Points on a hilly landscape, in no order, each with its height.
From any point a ball rolls to the lowest of the 2 points nearest to it. It stops when none of these is lower. Distance is the straight distance between rows; heights are no part of it.
Fam: [  0  22 -42 -18 -18 -35 -63  40  -8   6  -1 -15  11  18   5  -1 -22  -3
   2   7 -44   7 -12]  h=53.7
Gake: [ 51  10 -73  58 -10 -14 -17  17 -15 -24  24 -88  49 -36 -15   3   0   0
  23  52 -37  22 -11]  h=41.3
Fenap: [ -3  35 -99 -22 -42 -59 -51  15 -22   8  -9 -28  31   2  29  -7 -18 -19
  -4 -10 -67 -16   1]  h=55.3
kepiv: [-17 -23  55 -17  12  45  14  -9 -13  12  11  57 -53  17   7  -2  -3  -6
  -8 -35  32 -28  17]  h=41.4
ponaz: [ 59  35 -82  70 -27 -11  -9  -1 -51 -59  40 -91  56 -36  18 -16   3 -14
  38  26 -69  15 -16]  h=38.8
Kipe: [ 63  14  42 -38  -8  60   7  48  18 -25  27 -11   5  -1   6  -5  -6 -10
  24  50 -32  -2 -33]  h=64.3
mib: [ 45  23  20 -25 -21  18 -18  71   1 -27  29 -39 -10   4  -8  -3 -14  13
  13  18 -37  11 -32]  h=65.9
bel: [-12  24  32  47  37 -21 -13 -23   5 -50 -40  29  -5  -1 -15   2  64  24
   4 -31  16  27   1]  h=60.5
Livus: [ 16  22 -19  78  53 -12 -39  -5   9 -21 -40  -4  38 -18  -6   1  55  -1
 -13  42  -6  47 -18]  h=29.2
nuver: [-10 -48   2 -44   4  37   8 -18  -2  66  24  11 -13  20  72 -18 -69 -41
 -32  -4   5 -20   8]  h=68.7
sep: [-26 -25  32 -43  -7  35  -6  -6 -32   6  34  16 -42  24  -7  -7 -49  -4
   3 -39  21  -9   0]  h=28.7
Tagar: [  0  29 -29   6 -34 -41 -48   1 -32   4 -36 -33   8   1  45 -24 -58 -16
 -37 -30 -51 -14   4]  h=23.3
fos: [ 22 -12  73  45 -11  18  65 -18   1   4 -12  11  -7 -25  -3  -7  41  -7
  -2   6  45   5  -2]  h=32.0
kepe: [ 26  14  43 -23  15   8  33  46  77  36 -63  83 -30  14  91 -16  27 -14
 -29  -4 -46 -49  37]  h=89.2
faf: [ -3  -9 -29  63  25 -57   3 -37  15 -25  10 -67  37 -10 -66  14  21  56
  17  36  27  48 -12]  h=50.5
mus: [ -5 -25  42  36  27  43  -7 -75 -28 -46   9  15   5 -14 -59  -1 -13  -1
  12 -11  59   6 -20]  h=39.1
godib: [-65 -11 -49  21  18 -54 -37 -51 -15  12 -25  -6   7   8  -6   7 -18  23
  -7 -42  25 -10  30]  h=70.7
lil: [ 26   9 -17   4 -43   3 -35  -2 -37 -61   1 -46  18   3  21 -35  -9  -9
  14 -28 -46  10  -6]  h=32.6
fege: [-35   7 -29  20  47   2 -44 -55  -3 -41  15 -15  17  -1 -87   6 -17  45
  30  -7  23  12 -29]  h=59.8
fuv: [-29 -35   0   8 -21  -6  41 -41  -1 -34   3 -26  28  -6 -15  11  25  19
  28   2  56  28  11]  h=78.6
zaz: [ 32  21   6  45  27  -2 -35   9 -12 -25 -17 -31  13  -7  -4  -7  19   1
 -11  25 -10  38 -31]  h=23.9
pafad: [-14   4  25  21  50   9 -48 -30 -25  -7   8  34 -25   9 -46   6 -20  20
 -12 -27  31  -9 -24]  h=43.2
gan: [  6  -8 -13   2 -33 -24   9  42  -7   1  14 -60  12  -2   4  11   5  15
  10  17  -2  20   6]  h=51.2
duto: [ -8 -25  10 -45  27  24  -1  19  26  69  11  36  -6  18  43  -4 -31 -23
 -31  17   5 -16   7]  h=64.5
ziv: [ 52  39  57  31  34  31  69  10  45  40 -36  91 -34 -16 -25 -10  69 -15
 -36 -13 -21 -23 -14]  h=85.0
Vika: [-62 -15 -94  32  26 -34 -57 -70 -34  24   0  -4   0   4 -25 -11 -53  18
  -7 -54  18 -40  16]  h=66.7
gubuk: [  8   2  63  14  35  15  64 -15  39  84 -30  98 -57  13  61 -16   3 -24
 -61 -39   1 -36  47]  h=7.0
guv: [ 42   3   0 -10 -51  11 -23   8 -35 -17  28 -74  -2  -6  -9 -23 -64 -25
   2  -8 -41   8 -43]  h=54.6
kiz: [ -1  39 -81 -11 -71  -5  -3 -55 -20 -81  26 -56  27 -11 -35 -16 -20   3
  61 -46 -61  -7 -35]  h=63.2
kolov: [  5 -18  44 -22  52  37  14  -7  39  70 -24  86 -34  22  84  -7 -16 -17
 -59 -18 -10 -40  32]  h=33.7
botu: [  9   2  57  31   4  26   8 -36  -6 -40  11 -16  -7  -9 -74  13 -10  24
  17   5  43  20 -43]  h=44.6
dudok: [ -7   6  39   8  -1  -3   9   2  11 -29  -1  -6 -13   5 -49  15  23  32
  18 -11  23  26 -24]  h=49.8
pof: [-14  16 -54  23  17 -10 -18 -57   7 -56   9 -61  34 -10 -67   3  -4  34
  43   7   3  39 -27]  h=56.2
Roru: [  2 -31  84  18  -5  52  46 -44 -19 -28   0  18 -21  -9  -8 -12  10 -17
   4 -19  61   3  -2]  h=16.8
mimam: [-16 -23  19 -10  75  26 -10  -7  -7  61   6  95 -41  18  55   9 -11  -8
 -46 -24  15 -42  36]  h=45.5
Tud: [  9 -12  13 -47   7 -15  19  44  61  50 -32  50  -1  23 106  -3  14 -18
 -33  25 -34 -36  52]  h=91.3
rivi: [-67 -10 -10   9   6 -55   2 -34   4 -15 -20  -5   0  11 -18  14  16  47
  11 -36  41  14  33]  h=75.1
zumub: [-26  -6  -7  -8 -35 -61  18  29   0   8 -17 -32 -15   8  19  15   2  28
   3 -11  11  17  34]  h=43.3
tav: [ 32   3 -23 -45 -45  -2 -34  43 -19  22  35 -53  -4  13   8 -21 -63 -23
 -11   5 -57 -10 -43]  h=56.6
razu: [ 56 -24 -25 -37 -23  54   3  19   6   4  33 -42  48 -18  43 -15 -43 -49
   0  60 -46 -10 -31]  h=60.8
vef: [-49 -22  17  15  13 -21  40 -49   9 -36   7  10  -3  -3 -48  22  39  45
  29 -23  58  23   7]  h=79.1
Fiz: [  9  42   4 -13 -45 -69 -19  67  15 -14 -34 -22 -22  11  83  -4  -9  14
 -15  -7 -53  -9  65]  h=11.5
Kedur: [-27   9  14  36  24 -66  18   2  27  60 -27  21 -14 -11 -27  38  34  36
 -30  11  51  16  18]  h=47.9
Tusu: [-43 -55  -5 -16  28  31   6 -50 -42  37  40  40 -17  -1 -11   7 -44  -5
  -5   4  72 -27  34]  h=77.5
ligi: [ 36  31  51  15  22  21  51  32  62  20 -63  91 -39   0  40 -21  64 -17
 -29 -12 -29 -26  18]  h=86.8
tep: [ 42 -12 -12 -13  -6  13 -16  41   6  12  12 -42  29 -15  32  -7 -18 -23
 -20  39 -24   4 -21]  h=58.9
sut: [  5  -7   1 -19  19   1 -16  33  13  44 -11   2  10   5  26   2  -3  -8
 -31  28  -8  10  -3]  h=61.5
zed: [-23  -8 -10  44  26 -28  19 -36  18  -9   0 -19  34 -20 -64  41  33  25
  18  49  58  37  -7]  h=55.7
fasav: [ 30  18 -53  35 -31 -11 -10 -20 -37 -74   9 -67  43 -18   6 -20   1  -1
  27  -7 -45  21 -27]  h=36.1
mudo: [-46  -6 -67  12  47   1 -62 -66 -29 -21   9   4  14   0 -52  -5 -34  19
  16 -40  20 -10  -2]  h=63.1
Fero: [-16 -19  50   8   6  50  -3 -52 -37 -52   4   7  -6   0 -10 -20 -15 -22
   9 -41  40   8  -6]  h=31.3
Feka: [ 33   7  23 -31  -2   5  72  71  78  56 -11  56 -18   2  23  15  62  -3
  -7  44 -16 -15  12]  h=87.0
puvet: [-24 -60  29 -29  12  39  40 -35 -19  56  29  24 -18   8  36   2 -42 -28
 -17   4  51 -20  21]  h=73.7
tava: [ 17 -22 -42   1 -58  11  -2 -13 -32  -2  29 -87  16 -11 -37 -21 -64 -19
  12  10  -6   0 -30]  h=51.0
vodof: [ -9 -11   7   3 -21  13  27   8  -4 -59  -7 -23  25 -11  15   2  43  -1
  30  10  15  33  15]  h=75.4
dumol: [ 24   7  48  79  37   6 -34 -21   0 -12 -32 -13   6 -13 -30  -9  20  12
 -25   4  19  34 -30]  h=30.7
Gige: [ 38  -3   9 -51 -53 -10  -3  83   2 -12  31 -39 -10  19  25 -16 -18   1
  13  17 -44  -2  10]  h=67.6
bise: [-13  23 -35 -27   9  -7 -73  18 -13 -12   2  -7  -5  26 -49   5 -27  14
  13 -23 -34   5 -33]  h=51.4
lusi: [ -1  10 -30  -1 -53  -7 -41 -23 -51 -31  -8 -34  11  -1  34 -42 -50 -35
 -14 -52 -36 -12 -18]  h=28.2
Bolu: [ 29  14 -46  68  14 -39  -6   7  -3 -33  18 -83  42 -18 -52  17   3  40
  27  46  -4  48 -20]  h=45.3
suna: [  2  -6  37  48   7   5  52 -25  10 -30 -24  11  18 -25 -11  17  71   7
  10  22  48  33  12]  h=40.7
gera: [ 22  24  61  22  33  40  57 -16  19  16  -7  89 -26 -16 -40   6  82 -23
  -2  -1  22 -14  -7]  h=83.8
fufos: [-66 -41 -37 -16   6   3 -13 -52 -44   8  -1  20   2   4  20  -2  -7  -7
   3 -39  44 -23  48]  h=85.3
roka: [-73 -29 -43 -33   8   3   9 -29 -20 -13  -2  31  17   4 -18  24  21   8
  36  -5  44 -10  37]  h=82.3
rimop: [ 23 -24  39 -41  -3  33  94  31  63  61  -3  37 -16  -1  46   9  30 -19
 -26  29   1 -28   9]  h=88.5
Natov: [ -1  11 -79 -35 -99  -5   6  -8 -34 -59  35 -59  25  -7   1 -12 -24 -17
  59 -24 -56 -14 -18]  h=61.4
mevi: [ 16  26  74  54  23 -12  22 -27  15 -25 -27  30 -32 -13 -47   9  61  20
  -2 -38  28  19 -14]  h=63.7
gofa: [ 32  11 -67 -43 -75 -10 -11  36 -27  -6  49 -61  20   2   1  -6 -50 -15
  17  14 -65 -17 -23]  h=58.2
totag: [-42  17   8  17  30 -23 -33  -7  -7  -5 -37  35 -13   9   8  -1  31  14
 -10 -35  18   4  19]  h=56.8
vuka: [ 29 -12  46  -2  -1  30  43  40  30  26 -11  10  -2 -10  36  -4  28 -21
 -13  27  -1  -7  -2]  h=90.4
zovi: [ 15  18  47  47  56  -6 -34  -8   5  20 -13  33 -22   0 -54   6  18  10
 -30  -9  30  12 -33]  h=37.4
dirut: [-43  20  13 -19 -16 -56  11  42  27   5 -32  13 -39  33  13  15  17  34
  -1 -27   5   2  42]  h=32.3
toza: [ 21   4  33 -14   7  42  -9  23  11 -12  -6  35   1   2  22  -6  39 -17
   8  15 -18   3 -11]  h=91.8
zef: [-13 -14  -5 -53 -32  25 -13  10 -15   7  32 -26 -18  10 -33  -5 -62  -7
  20 -11  -6  -3 -21]  h=39.0
Vebot: [ 21 -20 -14 -10 -24   7   0  14 -16  34  16 -66  17  -2  -5 -15 -55 -19
 -17  31   3   7 -17]  h=55.8
Zota: [ -3  19  -8  14  24  -2 -16  -5   6 -65   7 -24  18   0 -47  16  18  36
  33   9  -2  39 -27]  h=54.0
zuda: [  3  18  -2  40  43 -18  -7  20  24   4 -33  26  24 -15  16  13  65   3
 -14  40  13  26  -1]  h=34.1
Tufar: [-32  16  -8   3  39  -9  16 -26  19  10  14  36  15 -13 -74  60  43  28
  18  32  55  19  -3]  h=56.4
zav: [ -5  -5  78  -3  14  26  50  -1  14  41 -18  80 -73  17  27 -10  12  -7
 -27 -52  15 -22  34]  h=34.6
badaf: [ 33  -7   5 -50 -17  75  -2  24   0 -14  26 -29  31  -4 -10  -5 -47 -27
  28  59 -13  -2 -35]  h=62.7
Budod: [-15 -26  12 -44 -41  22  29  21   2 -36   8  -2  -2  10  29   0  24 -12
  38   2   9  -1  24]  h=72.7
Zab: [-17  34   7 -31 -44 -57 -11  59  24 -34 -32   1 -29  38  40   7  24  31
  23 -27 -42   0  58]  h=20.8
turul: [ -8  16  22  14  33 -21  19   1  25  46   0  52 -11  -1 -51  35  48  12
 -15  16  44  -2  -2]  h=52.8
Siv: [-16 -17 -11  44  24 -44   0   6  13  35 -34 -12  22 -15   1  23  27  10
 -14  32  32  33  13]  h=40.6
zovup: [ 51  22  45 -13  16  30  93  40  75  50 -13  74 -31 -16 -10   4  60 -25
 -17  26 -31 -27 -17]  h=86.1
dor: [-31  10   0  -2  22   3 -57 -20 -20 -31  14   5 -21  26 -58  -8 -32  22
  10 -59   0  -1 -24]  h=48.0
nefes: [-19 -11  22  -7  63  26   5 -31 -13  47  32  72 -25  -7 -42  33   3   3
 -10  16  59 -30   7]  h=81.8
met: [ -7  -3 -81 -36 -34 -32 -32  29  -7  36  -1 -30  34   3  59 -13 -29 -25
 -14  27 -47 -22   5]  h=56.9
Rivak: [ 11 -23   9 -50 -56  13   7  28  -7 -17  10 -28  -1   9  45 -19 -19 -29
  10  -9 -23  -1   5]  h=69.9
bepag: [  8  16  50 -14  48  55  27 -15   9  34  21 102 -28 -13 -43  25  39 -15
  -8   7  31 -34  -1]  h=83.0
kizu: [  2  -7 -34 -31 -16 -35 -22  32  16  44 -26  -8  23   5  97 -13 -26 -29
 -46  26 -38 -17  27]  h=59.0
pili: [-35   0   3  -6  50   5 -36   7  -9  29 -15  70 -25  18  21  -4  11   3
 -29 -13  21 -21  25]  h=52.2
fem: [ 32  30 -86 -36 -90 -29 -16  34 -34 -46  56 -50  32  -2  14  -4 -18 -16
  56   1 -98 -19 -17]  h=59.7
vamiv: [-46 -24 -14 -14  40  22   2 -30 -20  14  24  33   5  -3 -45  33  -6  14
  17   5  63  -9  13]  h=80.0
Lutav: [-11   5 -46 -29 -36  16 -16  -7 -18 -18  40 -60  12   5 -66   4 -57   9
  43   6   0   5 -27]  h=45.6
tunog: [  3 -37  -6  -7 -12 -24  19  20  11  68 -19 -39  10  -5  76 -19 -42 -18
 -51  25   0   4  19]  h=62.8
daku: [  1  35  -6  -6 -68 -60 -37  26 -12 -15 -33 -43 -13   4  70 -15 -39  -1
 -24 -31 -73  -6  35]  h=18.3

Where does a ball stop that starts at each point below?
faf => Fiz
kiz => Fiz
met => zaz
vef => Roru
Tufar => zaz
fufos => Roru
